Points, in no order, along strands that fork and pass close to each other.
Two points are linked if the straight distance between their rows is under 92. Some points are linked to none.
Pob: [-17  -2   2 -27  16  13  -3  44 -26 -21   3   1  -3  15  -7 -11  -6  14
 -22  14  -3   9   7   2 -40 -13 -23  -6 -26]
Matad: [ 39 -23  14   3  -6 -14  -4  13   5  30  14  39 -28 -12 -13   6   3  -2
  16 -14  -7  14   9  -3 -12   4   0   5  -1]
voves: [ 10  -5   1 -25  37   0 -12  -9  -9  42  -5 -17   0  34  34  -8  -8  -5
  39   2  27 -24 -17  19  -4  20  26  26  31]
duf: [ 38 -15  23  21   8 -43  -1  15   3  63  -6  19 -13 -26 -48  -5  34  -6
 -13  -3 -32  16  40   3 -10  24 -18  18 -26]
muku: [ 41   2 -15  27  -5 -13 -23 -29 -19 -21  15  21 -19 -11  29  27 -11   9
  43   1   7  25 -17 -39  34  24  16   6  12]
buda: [ -2 -11  22 -27  23  14  -6   4 -12  13   9 -17 -12   8   2   5 -19  -8
   3   5  35 -56   7  44 -34 -28  25  44   2]
neli: [ -9  14   3   2  12  -4   0 -14 -10   4 -18   5  -3  -7 -32 -18  17 -15
  -8  30   2  10  18   2  -2  20 -45   5 -10]
tis: [ 20   8 -18  -4   0  -3 -10 -44  28 -49  14 -16   5   7  45  35 -36  28
  11 -20  19 -15 -28  -1  30  19  25  18  24]
Kataf: [ 20  20   1  35 -24   4   3 -14  11 -29 -17  32   8 -31 -21  16  11   2
 -16  -9  11  21  14 -23  15  12  10 -25 -13]
belof: [  1  -3  -7  55 -11 -15   2 -35  12 -13 -17  38  -6 -40 -18  17  40   7
 -14  -3   0  43  15 -32  35  22   3 -18  -1]
pade: [ -9  27 -23  -5 -16 -11  16  -6  34 -15  -7 -27  21  -1   9   7  24   3
 -10 -16  -7  13 -15   7  47  25 -20 -16   0]
kubo: [  4 -15   6  50  23 -11 -10 -17 -18  -1  20  18 -14   5 -24  -8 -12  36
  42  15   3 -32 -39 -14  23 -21  22  22   5]
Saza: [-38  12  11  46   8   0   6 -17 -16  10 -18  21  36  -9 -31 -34  21   5
 -28  16 -38  13   6 -34  16  13  -5  -8 -35]
pusos: [ 26  32   8  -6  -2  17 -11   0 -26 -17  17   2  17  -6  14  41 -10  -6
  20 -15   8  20  18  -1 -23  25  24  14  18]
mot: [-14  -1 -14  27   1 -21  -1 -27  29  -1 -10   7  14  38  -5 -20 -12   6
  28   4 -13 -10 -40  -1  59   3  10 -24   4]
zupel: [-15 -23   6  32  43 -28   7  -7  -8  57 -17  23 -29  -6 -21 -19  25  10
   7   8   2 -14 -20 -14  14 -15 -24   2 -15]
ladi: [ 32 -17  30 -32  18  14   1 -10 -15 -11  34  19 -23 -15  23  18 -22  21
   7  -1   4 -17   5  12 -35 -14  10  31  16]
sar: [-46  12  -1  39  32  -5  -9 -26 -29  -3 -16   7 -12 -18 -35 -34  35  -4
 -51  29  15  -8   9 -26  12 -27 -37   7  -8]
seta: [ 23 -33  14  17  25 -24 -30  -3  -3  14  22   2 -23  19 -24  10  -7  -1
  36   0  30 -34   1  23  13 -23  28  44  -1]
gug: [-14  -3  13  -7 -38  30   8  21   0 -25  27   7  29  -4   4  -4 -25   8
  -3   1 -43  13  10  13 -33   8   6  -9  -2]
vaba: [ 34  19  20  10  -2 -15  -1   9  -8  16 -35  21 -24 -26 -31   5  45  -2
 -25  -3 -19  65  49 -14  11   7 -24  -2 -41]
pog: [ 15  19  11  35   6  31  -1 -18   1 -24 -10  21   1 -13  16  15 -34   9
   8  22  43 -25 -17   0 -24 -31  14   8  43]
tar: [ 38   2  -9  -7 -43  10  16  -6   9 -28  24 -10   7 -26  53  26 -32  -3
  41 -13 -14  29  -4 -18  13  15  13 -25  21]
rud: [ 27   5  -7 -39 -24  -9  -8 -21  18 -20   1  11 -22 -10   1  16  -1 -10
   0   3  11  -3  -8  -3  22  13 -18  12   1]
posul: [-24  33  21  -7  12  24   7  42 -16 -11 -16 -21  24  30  30  -6 -37  -1
 -15   0  20 -32 -14  38 -36 -58  11  -3  18]
bigug: [-13   8  19 -39 -11  -5  -3  19  12 -29   5   6  27  24   1 -13  -7 -10
 -23  -7  18  -8  -1  -9   4 -19   4   7  21]
Kat: [-20  35   8  11  25   5   1   3   9 -39  14 -19  20  17  38  -8   1  22
   0   9  30 -25 -27   6  23 -10   3  30  29]
kaze: [ 42 -28  28  16  14 -22 -23 -19 -13   5  47  22 -20  -4 -13  20 -16   0
  47 -10  -3 -15  25  19   1 -22  33  37  24]
lezab: [ -5  19 -23   0 -38   9 -18  18 -15 -26   7   2 -22  -7  16  23  12 -15
 -30 -18  15  25   3  28 -38  13 -24 -24  10]
ruv: [-17   6  13  15  22  -7  11   8  12   3   0  -1   9  12  32 -16   4   1
  25  20  34 -27 -27   5  21  -9   2  13  38]
malam: [  5  26   2  -7 -16   3   9 -12  -4   0 -14  23   7 -16  28 -21  12  -2
 -23   4 -18  23  -9  -9   2  40 -24 -21   7]
pag: [-50   3 -15  15  -6  29  20  17  -2  -5 -22  -4  23   6 -16 -15   3  19
 -23  -4 -34  29   3 -28  -6 -19 -17 -38 -47]
ger: [ 34 -10   5 -43  -5  16  -9  28 -29  33  12   4 -23  -5  -4  12  -9 -21
  -3  -2 -18   0  24  35 -70  -2   4   6  16]
Davip: [ -1  21   0  36  -7  27 -16  -4  -9 -35 -12  12 -15 -21 -26   8 -12   0
 -21  13  53 -21  -3   2 -32 -37   0   0  24]
Davil: [ 18   2  33 -46  29  20  17 -20  -2  -3  15 -27  27  17  31   5 -36   6
  16  -4 -15 -37  12  34 -14 -14  43  20  14]
Pumib: [ -6   3   3 -12  14  -7 -25  32 -18  35   6   3 -12  17 -24  17  29 -11
  -9 -19  13 -10   1  28 -31  -7  -3  26 -12]
Suzub: [-11 -22  -4  52  13 -22   0 -47  -8   6 -21  29 -12 -52 -36   0  47  27
 -26 -10 -23  50  37 -48  46  10   8  -9 -30]
tisav: [-11  12  10   5   5  -7  -8 -11 -10  11  -3   6  27   8 -30 -13  -3 -22
  16  23  -1  -9   9  -1   2  30  -7  20  10]
Pom: [-16  -9  12  -5   3  13  -3 -35  24 -15  17 -25   8  22  31   8 -43   1
  22  -3  21 -48  -1  37  -1 -55  34  24  54]
Laz: [-39   5 -22   5 -44  21  23   8  32 -49 -23  -6  29 -25 -28   2  -7  18
 -26   5 -20  30  17 -24   9  -5 -25 -27  -1]
Lel: [-31  -2  -7  52  19 -12  18 -29  19 -14  -7   4  13  -5 -23 -17  23  18
 -10   5 -20  -9 -18 -12  60 -16   3 -29 -37]
beno: [ 14  27 -20 -65 -31   6   4  25  10 -49  -4 -31   5  -7  17  33 -23   7
 -37 -13  -2   8  -2  22 -19  16 -20  -3  17]
gunad: [-16   2 -12   3 -22   5 -10 -13  21 -27  17  -4  37  13  -7 -21  -8 -10
  15   7 -15  10  18   1  12  41   5   3   2]
vin: [  1   7  12  44  30  -9   3  18 -25  13 -11  22  -7 -38 -27   6  22  17
 -29 -10  30   9  15 -33 -22   2  -9   6   0]
Ves: [ -9   0   4  21  13  11   2   2  -8  25 -13  30  -5 -12   7 -10  -3  -3
  -4   4  25 -15 -19   7 -34   6 -19  -2  24]
ded: [  5 -13  14 -25  -5  18   5  41 -24 -32  13  11  -7  -6  -6  10 -26  -1
   2   9   8  10  19   8 -58 -32  -6 -17  17]
Gaz: [-11   2   4 -17 -18  26   1  10  15 -33  48 -17  27  11  33  -3 -28  12
  20 -12 -31  10  -1   9  -9  -5   9  -8  18]
Baz: [ 39   3 -12   5 -24  -2  -7 -54   3 -49  31 -13   0 -12  66  58 -39  -4
  26  -8  20 -14  -8   1  20  -2  26  18  41]
Topig: [ -8  -2  -5 -57 -10  14  19  22  16  33  12 -36  16  14  10   3 -23 -21
  10  -1 -20 -30 -13  34 -32 -15   1  -6  40]
niker: [  2  -3  -4  68   6 -20  -2 -25  -5  -9   3  25   6 -15 -31 -25  11  24
  14  14 -26   1 -17 -19  57  22  31 -13 -16]
Giz: [ 20 -13 -17 -35   3  -8   1  12  28  27  -2  -1 -21  27  22   0  23 -26
   1  -1   9   5 -14  24  -9  17  -6 -18  14]
Zuz: [-25 -22  15  23  39  18   7  12 -14  10  -4 -12  -7  -2 -12   2 -24  24
  21  23  43 -52 -19  -6 -16 -53  19  34  -3]
Beva: [ -3   5   3  45   2  -9   1 -34 -12  -7  -3  18   1 -33 -25 -37  30   8
  -4  17 -33  15  21 -15  38  51  -2  -5 -33]
tof: [ 24   0  16  -4  33   5   0 -13 -27  35  24  -4 -16   2  48  17 -13   0
  52 -12  20 -18  -8  22 -12  11  34  25  42]
popi: [ -5   9  -8  49   2   9 -28 -14   2 -19  -3  21 -14   8 -22 -20  10  -7
 -15   6  52  -7   1 -23   0 -34   4   0   3]
Dapin: [-22   1   2  -7  -6 -11  22  13  22  29 -11 -36  28  32  -9 -28  -9 -24
  -3   1 -25 -45 -31  13  20 -13  -4 -16 -37]
Luba: [ 29  19   5  -8 -14   3  24  -5  18 -18  17 -18  23  -9  31  38 -32  15
  44 -22 -24   6 -27 -10  31   0  22 -12  25]
Zuta: [ 36  -9  -2 -49 -16  10   3  -3 -10  27  22   0  -7 -11  14   4  -8  -3
  20  -5 -29  -1  -9  -3 -16  45  20   8   8]
regog: [ 15  23 -11   0  -9  24  11 -15   2 -46   3 -13  -2 -22  35  17 -39   3
   9   6  42 -13 -15 -11 -13 -14   1   0  38]
Ribi: [  4 -32   3  67  27 -41  -9  -9  -9  11  13  13   0  14 -39 -26  12  14
  18   7 -24  -8   0   2  36  11  24  -3 -45]
tek: [-24   1 -12 -21  14 -10   9  13  29 -19  17 -57  46  33   2 -23 -10   9
   6  -7  -8 -24 -15  -4  36  11   9  12 -10]
reman: [ 22  16 -15   8 -20 -21  19 -13  25 -22   7 -21  12  -8  31  -5   8 -17
  24   4  -6  14 -10   5  50  42  -6 -26   8]
Fuga: [ 39  -1  32 -58  12  11   9  -3  -1 -22  22   1  11  11  47  17 -22   8
 -10 -14  -6 -13   4  13 -12 -11  38   8  21]
kepas: [-39  23  -2  20  14   7 -14  10 -35 -25 -24  10   5 -12 -36 -19   8   5
 -61  23  20 -17  11  -5 -28 -12 -26   3  -8]
Togev: [-18  -4 -11  36  30  10   9 -13  -7 -13 -27  20   3 -21 -33   9  15  35
 -31   7  18  11   1 -45  -9   3 -10  -9 -19]
lalim: [ 27 -28   6  18  -8 -34   2   2  11  77 -29  13 -24 -20 -41 -16  59   0
 -25 -14 -60  47  49  -1  17  16   1  -2 -52]
Pusam: [ 10 -24   8   2  13  -6   7 -12  -4   3  30   9  -3   0  -7 -14 -24  15
  47   7 -14 -23 -21  -1  13  10  21  13   7]
Vos: [ 12  16 -23 -68 -51  11   5  48  23 -24  -7 -42  13  17   9   9   4 -20
 -25  -5 -28  34  21  20 -14   7  -8 -20   5]
nifu: [-33 -28 -22   5  23  -1   0  -5  18   0   7  -5 -20   6 -12  15  28  22
   7  -6  10   5 -13   2   4  13 -13   0 -22]
namu: [-19  -5  -5 -54   0  -2  -6  69 -27  13 -12 -18   4  35  -8  -4  13 -18
 -34  10 -17  -1  10  11 -43 -25 -12 -11 -19]
fum: [-53   6  12  29  24   2  -8  19 -19  32 -15 -12   7  28  11 -25   4  -8
  -6  15  34 -45 -25  16  -8 -19  -3  30 -10]
saz: [-13  15 -12 -63 -19  -1  14  65  -5 -11 -14 -27  14  20   1   3   2 -15
 -26   7 -19  13   0  23 -21 -18 -24 -24  17]
puge: [-30   2   2  34 -21  31  -7  20   2 -30  13  29  26   3 -23   6 -20   9
 -14   3 -20   8   1   5 -42 -12   2 -14  -3]
dus: [  3   2  -5  31  13 -16  15  -9  19 -13   4   5  -4   1  26 -11  21 -11
  19  19  30  -1 -16  -6  29  14 -12 -24  21]
Zive: [ 22 -30  14  27  34 -35  -7  14   4  31  13   3  -7  25 -19  -6  25  -3
  22  -1  -4 -13   2  29  15  13  21   5 -44]
zovad: [-29   0  15 -33  11  -7  -2  54 -26  34 -26 -16   4  27 -28   2   4 -31
 -24  22  -2 -33 -10  15 -28 -37 -23   9 -30]
fipin: [ 26 -15 -20  22   3 -25 -14 -18 -11   6  15  20 -42 -19  16  30  23  11
  34  -9   2  22 -23 -22  34  33 -13   2   3]
dasok: [ 12  -7   9   1  14  -6  -4 -11  12 -16  -6  39  15   9  -5   6  -6  17
   9  12   8  22  -8 -39  12  10   5  11  12]
gelu: [ -3   2   5 -34  -5  11  10 -15  25 -18  50 -31  37  17  55  13 -41   5
  24 -25 -43  -2  10  23   2  -1  24   3  56]
Lesaz: [-43  -7 -19  12  14   6  27  16  20 -17  -4 -16   3  -7   4  13  10  17
 -21   8  20  -5 -15  13 -15   9 -25 -15   2]
Zem: [ 36   0  -5  37  12 -20 -11 -23 -13   4   6  19 -38 -39 -28  14  16  19
  11 -14  20  -1  -9 -19  21  21  -3  15 -11]
mok: [-39  -8 -17  66  20   5  -4 -21   9   4 -13   5 -16   2 -12 -25  18   9
  -4  21  46 -40 -27  -2  16 -33  -1   0  -4]
pupi: [  0   4 -10  -8 -24 -12 -10   0 -19  15  23  -2 -11  -7 -26 -10  17 -10
  24 -21   0   5  -5 -25  34  11  11   0  -6]
doz: [ 43   2   9 -26 -15  -9  -6  38 -17  38  -1  29 -29 -19 -17   9  17 -21
  -9  -7 -16  25  17  12 -44   1 -25   0   4]
zas: [  2 -39 -21   4 -18  -8 -11  -9  19   4   6  11  -5  16  -8  -7  18  15
  26  -9 -35  39   8  -5  26  50  22  -6 -32]
vizi: [ 50 -14   1  51   7 -38 -21 -36   2  21  -2  28 -55 -43 -25  -9  19  22
  -1 -11 -11  28  22  -9   5  30 -25  10 -29]
zegu: [ 38  24  16  21 -26  -5  -7   0   5   5 -19  26   0  -7 -23   4  27 -14
   7 -13 -14  44  23  -5  21  15   8  -6 -33]
Merut: [-17   4   3 -39  -8  12  28  43  17  -8   9 -44  26  16   1  23 -27  -4
   6  -1 -24  -6  -6  31 -28 -26 -10 -10  14]
Kad: [-18  35 -21 -13   4  16   9  26  31 -17  -5 -61  32  11  36 -37 -46  16
 -27 -22   4 -18 -26   0   1 -24 -30 -12  35]
Kere: [  3  -4  26 -35   3  14  11  16 -22 -27  20   0  -4 -16  18  21 -29   4
  -2  10  17 -22  12  23 -47 -28  -1  10  49]
vok: [-33  20 -14  15  18   9   5  -8  23   4 -32  -7 -16  16   1 -12   2  11
  -3   1  35 -25 -47  12  18 -38 -17 -10 -15]
Libe: [-22 -19   5  34  29   2   0  -6  -4  -7  13  -7   4   8 -12  -8 -21  31
  38  21  34 -54 -36 -31  21 -44  27  24  17]
fuvev: [ 22  -1  -4 -54 -20  -2  -6   8   8 -27   2   5 -11  -8   5  29   2   1
 -35  -6  14   2   0  12 -16  24 -10  16   8]
nol: [-19  21 -25  -5 -35  15  14   9  50 -40 -11 -29  49   1  -2  -8 -36   8
 -21 -10  -6  13   8 -21  11  -2 -15 -21  26]
rif: [-38  -3  18 -12  22  25  -5   2 -14   7 -26 -21  -3   2  14  10 -44  17
   5  13  53 -54  -4  30 -37 -49  29  46  18]
Dume: [-12  -5 -13 -17  -2   1   1 -30  13  18 -37  16  -9   2   4 -16  34  -8
  -5  -2 -35  60  12 -24  34  22 -22 -29 -28]
Dimat: [ -8  40  14 -40  -5  20   1  24 -18 -39  -4 -30  31  18  16  -8 -58   0
 -20  -6  -3 -18   3  32 -30 -50   4 -10  33]
tane: [ 35   2 -19 -13 -30   1  15 -10  13  -6  10 -14  -9 -10  64  24 -21 -23
  21  -8  15   9 -15  -4  -7  21  -6 -28  31]
Gevi: [  5   2 -19 -22  23   3  -2  -3  11  16  -5 -21 -19  20  40   8  11  -2
  20   2  31   0 -25  13  -2  35 -13   8  17]
gima: [-14 -23  26  17  19 -13 -11  -1   1  18  20   7   2  33   1   6 -13  -6
  44   5  17 -45 -14  31   6 -42  38  32  22]
dunaf: [-58 -17  -3  26  24 -14  15 -35   9  14 -23  11   1  -5 -21 -18  38   7
 -36   1 -18  -3 -13 -20  45 -36 -16 -23 -39]
Vig: [ 35  -6  18  -5 -30   7 -28 -22  -5 -29  53  19 -16 -11   8  14 -15 -17
  32  -5  -6   2  21   7   3  -8  19  20  18]
numum: [ -2 -23  16  20  17  10 -13 -34   3  -8  31  15 -17  14  32   0 -28  10
  42   6  23 -36 -10  30   0 -41  38  27  45]
vezu: [ -7  -2 -12   5 -37  23   7   6  19 -30 -19  14   3 -17 -16  12   9   2
  -8  -5  -7  41  19  -9  -6   3 -14 -29 -19]
Mazut: [ -4  25 -13  15   5   1   1 -37   4 -29  -8   1 -17  -9  16 -22  12   3
  -2  21  24  -1 -22 -19  36  14 -34  -3   6]
sibap: [-21   2 -29 -42 -13  17   0   8   9  14  13 -48  -2  17  25 -16 -17 -16
  -1 -14  18 -23 -18  32 -28   3  -8  -3  28]
vomuv: [  5  19  -6 -35 -18   4  -4   0  -5  23 -29  14  -9   6   3 -12  29 -12
 -22   4 -34  50  11  -8  -2  37 -24 -17 -13]
Fekur: [  9  12  25 -43   3  16  14 -22 -26 -25  23 -15  -8 -14  50  38 -35 -14
  17   5  19 -16  22  25 -23 -40  10  17  69]
Misin: [ 55  -7 -24 -25 -56  -6 -13  -9  -5  -3  25  -4 -18 -16  37  24   6  -4
  35 -10 -32  31   1  -7  32  58  20   3 -16]
noz: [-12   0  20  -8  20   3  -8  16  -3 -16   3   9   8  34   3 -30   2  -3
  -8  14  18 -12  -8  -7   0 -22  -9  11 -25]
Pivi: [ 20   1  -7 -18 -28   1  -6  10 -11 -22 -19  -1 -35 -38  -8  12  46 -11
 -26   7  -7  67  52 -18  13  22 -31  -9 -36]
zuves: [-25  21  -8  25   5   6  11 -14  23   3 -16  -6  18  22  -3 -13 -18  21
  14  -2  -6 -22 -50 -10  36 -30  -3  -7  -3]
Verug: [ 10  20  -9  -4  -3   8  30  12   9  -7  -8 -18  28 -12   7  18 -19  16
  24 -23   5  12 -19 -25  15   2  17 -29   3]
gigol: [ 10  -3  -1 -36  -7   5   0  -9   6   3  10  -9 -20  13  37  19 -24  -3
  41 -14  31 -21 -26   0  16 -28  10  19  46]
Siv: [ -3 -21   8  43   1 -11  -6  15   4  -4  -2  15   9   1 -49  -6  21  -8
   5   2   4  12  27 -26  11 -22  13 -13 -34]
sezog: [ -9 -39   9  -4   5 -30  10   8  17  57 -23  19   9  17 -32 -24  26 -30
 -17  31 -50   6  16  -5   6   4 -15 -11 -44]
Muvad: [-28 -27  15  15  20 -25   7  22  -3  45   2 -26  25  38  -9 -16   3 -30
  12   5  -5 -52 -17   1  10  -1  19   9 -39]
ner: [ 62   8  10 -49 -13  -1 -15  -7 -25   5  28   2 -13  -9  33  37   0 -13
  13  -9 -11  12  12   2 -13  28  23  28  20]
sakeg: [-41 -32   6  -2  -5 -14  13  16  -7  38 -20  21  13   2 -38 -10  12 -16
 -46  17 -45   2  20  -9 -22   9 -26  -4 -42]
tas: [ 28  20  12 -14 -10  13   4 -46  -7 -43  17 -14  -5 -25  69  40 -40  -9
   6  -2  36 -33   3  13  -1 -24  15  24  60]
bav: [  9  -8   5  -3  31 -19   8  19  -9  44   7 -17   9  28  -1 -24  31 -18
   8   1  -6 -22  -6   7   3  21  24  -3 -35]
vudad: [-36  11 -11  12   7  -4 -10  28 -34  13 -28   1 -11   6 -22  -4  35 -17
 -38  -7  13  32  18   5 -26 -19 -37 -28 -13]
zanaf: [-28  27 -28  21   6  24   6 -26   4 -27 -24  -8   7 -20 -17  14   5  36
 -11   0  -3  31 -12 -43  17  13 -16 -15 -15]
zediz: [-19   7   2  10  13 -13 -15  30 -29  53 -14  -4 -11  19 -38  -5  36 -30
 -18  -8 -10  10  14  10 -20  -8 -21  -2 -40]
Ker: [-34  -7  11  39  -4  -5  -7  -4 -23  36 -15  31  10 -14 -58 -21   5  -9
 -36   7 -31   5  25 -32 -14  -4 -20   7 -35]
Gim: [-31  11 -19  10  -2  18  -2  -6  -5 -23  12 -22  21  -5 -21  -8 -22  13
   8   3  23 -17  -7 -25  -2 -10   1   8  13]
kegep: [  9 -14  -5  -6 -21  -7  -3  -7   5  40  -3   4  -4  -4 -36 -24  30  -6
 -19 -21 -36  -7   4  11   8  36  18 -12 -57]
tagi: [-14 -34 -11 -13   2  -5  14  13  36  21   7   4  -1  23  -5  12  15  -5
  22   5 -10  -4 -19  15  -2   5  -6 -17  -5]
lov: [  4   3 -17  28   0   8 -17 -32  17 -48  22  -2  18  -1  12  36 -14  31
   9 -11  17   0 -14 -11   8  31  31  13  21]
Seped: [ 38 -18   9 -23  -5  -3 -14 -31 -22  16  44   2   1   0  10  -6 -31  -1
  51  -8 -36 -11   5  12   2  33  47  11  18]
mosip: [-42 -22 -11   5  14 -10   9 -32   2  30 -29  15  -6  -9 -20 -15  39   6
 -32  -8 -42  36   8 -17  28  -7 -11 -30 -45]
Rik: [ 22   4 -14 -50 -21   6  26  27   4  -3   0 -16  -3  -4  39  -6   6   0
 -23 -27   3   9 -14 -12  -2   6   4 -36   3]
bega: [ 30 -24  28  14  14 -28  -6  25 -12  67   1   8  -7  -7 -44 -19   2 -14
 -16  -3 -16 -19  29   1 -40   1  -3  21 -29]
nomoz: [ 22 -27  22 -25  -5   0 -11  24 -15  44  29   4  -2   5 -25 -11  -4 -27
   4   7 -29 -18  24  26 -51   4  17  24  -9]
gusuk: [-21  31  -9 -36   0   0   6  13  22   9 -30 -28  23  39  -7 -22  -7 -17
 -26  -1  -2 -16 -16  19   8 -15 -21 -14 -19]
Kadam: [-30   0  16  13  23 -13  -7  43 -26  25 -45  11  -6  21 -33  -3  -9 -27
 -32  24  21 -21   9  11 -36 -50 -29   6 -22]
soku: [-34  16 -17   1  -7   4  -9  10 -15 -16 -13  21 -21  -7   4  12  25  -3
 -37  -7   6  33  -3   9 -19  -2 -49 -23  16]
zok: [  4 -17  15 -35  22   5  15 -10  10  -4  13 -16  18  13   8 -13 -40  15
  24   9   3 -39 -13   2   4  -3  26  14   1]
gazo: [ 50 -13  -8 -26 -45   7   4   8   0   7 -27   8 -47 -40   3   7  39   0
  -5   1 -35  61  38 -13  14  38 -23  -5 -47]
pogab: [ -4 -10   2 -19  28  15 -21  10  -7  17   5  -6  -7  23  -9  20 -12   4
   6 -10  20 -19  -2  26 -44  -3  14  29 -11]
vug: [-45  19 -22  33 -13  29  -5  12  -3 -26 -15   6  22  10 -19  -4 -16  14
 -33 -10   0   9 -14 -11 -33 -29  -4 -36  -8]
buvam: [-10  18 -25 -32 -10  17  -3   6  24  -3  13 -58  18  12  51   4 -47  11
  -5 -39  -1 -15 -17  23 -13  -2  -9  -2  44]
zifad: [-58  -5   0  58  13   3   0  -1  -3   7   0  -4  29  19 -12 -21   0  -3
 -12  19  18 -49 -23 -12   2 -24   8  10  -2]
pulu: [ 37 -24  -3 -24 -47  19  -3   6   7 -23  -1  16 -11 -21   3  16 -13  -6
   3  -9   3  39  35 -12 -25  17   6 -15 -11]
zipez: [ 21   4 -25 -64 -48   9  -3  23  16   5 -10 -17   1   7   6   7  21 -18
  -8  -4 -35  39  17  -3  -2  37   4 -11  -6]
sefo: [-49 -17 -24   1 -15   3  21  -4  17  25 -19 -11  21   7 -12 -24  12   3
 -14 -19 -32  21  -3 -25  23  -8  -2 -45 -38]
misat: [ 37 -30 -21   8 -45  -5  -8 -10  -4  -2   3   5 -23 -16  13   5  15  13
  43  -4 -42  47  22 -14  38  72  21   3 -28]
gov: [ -7  10  27 -21  21  19  14 -45  -3  -1   5 -26   5  12  57  44 -44   4
  29  -5  26 -31  26  30   0 -48  40  28  80]
nevag: [ 27  16  14   7  30 -14   1   9 -20  13 -19  24 -33 -22  -6   4  35  11
 -27  -4  12  29   9 -15  -9  -4 -25   1 -25]
luf: [ 64 -33   0 -10 -33  -4  -9   0   8  12   3  24 -14 -13   3  10  -6 -17
  30 -17   1  34  33 -24  -3  24  35 -13  -1]
Pari: [  4 -28  -1  43  12 -27  -5 -30  -1  14   1  21 -26 -35 -44 -29  20   7
   2  23 -23  25  34 -15  18  22 -33   7 -26]
zitad: [-37   1 -11 -37   3 -15   2  -3   8  18 -20 -12   4  24   1 -43  27 -13
 -51   8  -7 -17  -9   1  13  -7 -29 -14 -28]
Bip: [-24  25  -3   8  11  25   9  23  16 -17 -14 -39  24  22  42 -26 -39  16
 -14 -13  34 -36 -25  13 -13 -48   3  -8  24]
bot: [-32   4  -9  10  16 -11   2 -32 -15  -5 -10  13 -21 -21 -21 -18  33   1
 -17  25   4  10   1 -25  34   5 -45   7   7]
bod: [ 33  30   1  15 -32   9  -9   5  -2 -37  18  12 -12 -21  26  16  17 -31
 -14  -3  17  22  11  24 -13  26 -12 -14   0]
kope: [ -7  35  -4 -17 -19  -5   3   2  29 -43  -5 -14  30   4   8  -1  -2  -4
 -29 -10  13   1  -8  -6  25   4 -17  -5  22]
dok: [ 16 -21  21   7  -3 -12  13  24  10  35  -2  27   9   9 -16 -29  24 -13
   8  28 -48  19  24  -3   1  23  -1 -13 -31]
vuzo: [ -3  -8  18  -5  25 -21  -4  22 -13  45 -30  15 -34   6 -19 -17  25 -22
 -23  25  31 -13   4  15 -18 -28 -42  19  -2]
tatab: [ 37   4  10   9  24  -5 -17 -21 -21  -6  14   1  -3  -4  21  20  -6 -12
  31  -4  39  -3  15   4  -6  26  27  32  28]
Bim: [ 16  31  -4  11 -24  16  -4  -4 -27 -24 -22  22 -18 -39 -13   8 -22  -3
 -30  -4  35  -2  -4 -15 -30 -11 -12 -12  14]
volem: [ 22 -28 -10  19  12 -36 -24  -7   0  24  13  17 -38   1  -8   3  45  16
  18 -13 -26  32   0   4  27  50   8   3 -21]
muda: [ 15  25  13  -1   3  20  14  20 -14  -4  -1 -10  35   5  -3  12 -14  -3
  18 -13   3  18  15 -15 -15  15  27 -13  -4]

Follow the links from the first point to the second, and from the first to the third. Name the last point that the two ways share.
dus; mot; gusuk => Pob
misat; gima; Davip => Fekur
Zuta; Pom; noz => Kere
gug; Mazut; niker => mosip
buvam; soku; Ribi => saz
Pivi; saz; ruv => kope
Zuz; gazo; Ker => Pob
Bim; dok; zediz => Kere
buda; Verug; Ker => Pusam
Muvad; lov; dok => niker

A fork is a point with three links. Follow the links from the first point to the second and name the forks in between, in order.
noz; gima => Pob, Kere, Fekur
zifad; zanaf => mok, Davip, tas, Fekur, Kere, Pob, kope, vezu, Kataf, vaba
reman; fum => kope, Pob, Kere, Fekur, tas, Davip, mok
numum; Bip => Fekur, Kere, Pob, namu, saz
tas; niker => Fekur, Kere, Pob, namu, saz, Vos, vomuv, mosip
Laz; Lel => kope, Pob, namu, saz, Vos, vomuv, mosip

A fork is a point with three links, a tip a point with one. Leave the first point through the second and follow the links. Name the first fork or tip that comes.
soku; vudad => Pusam
Dimat; posul => saz
pusos; tatab => Lesaz
pulu; luf => lalim
Lesaz; nifu => pusos
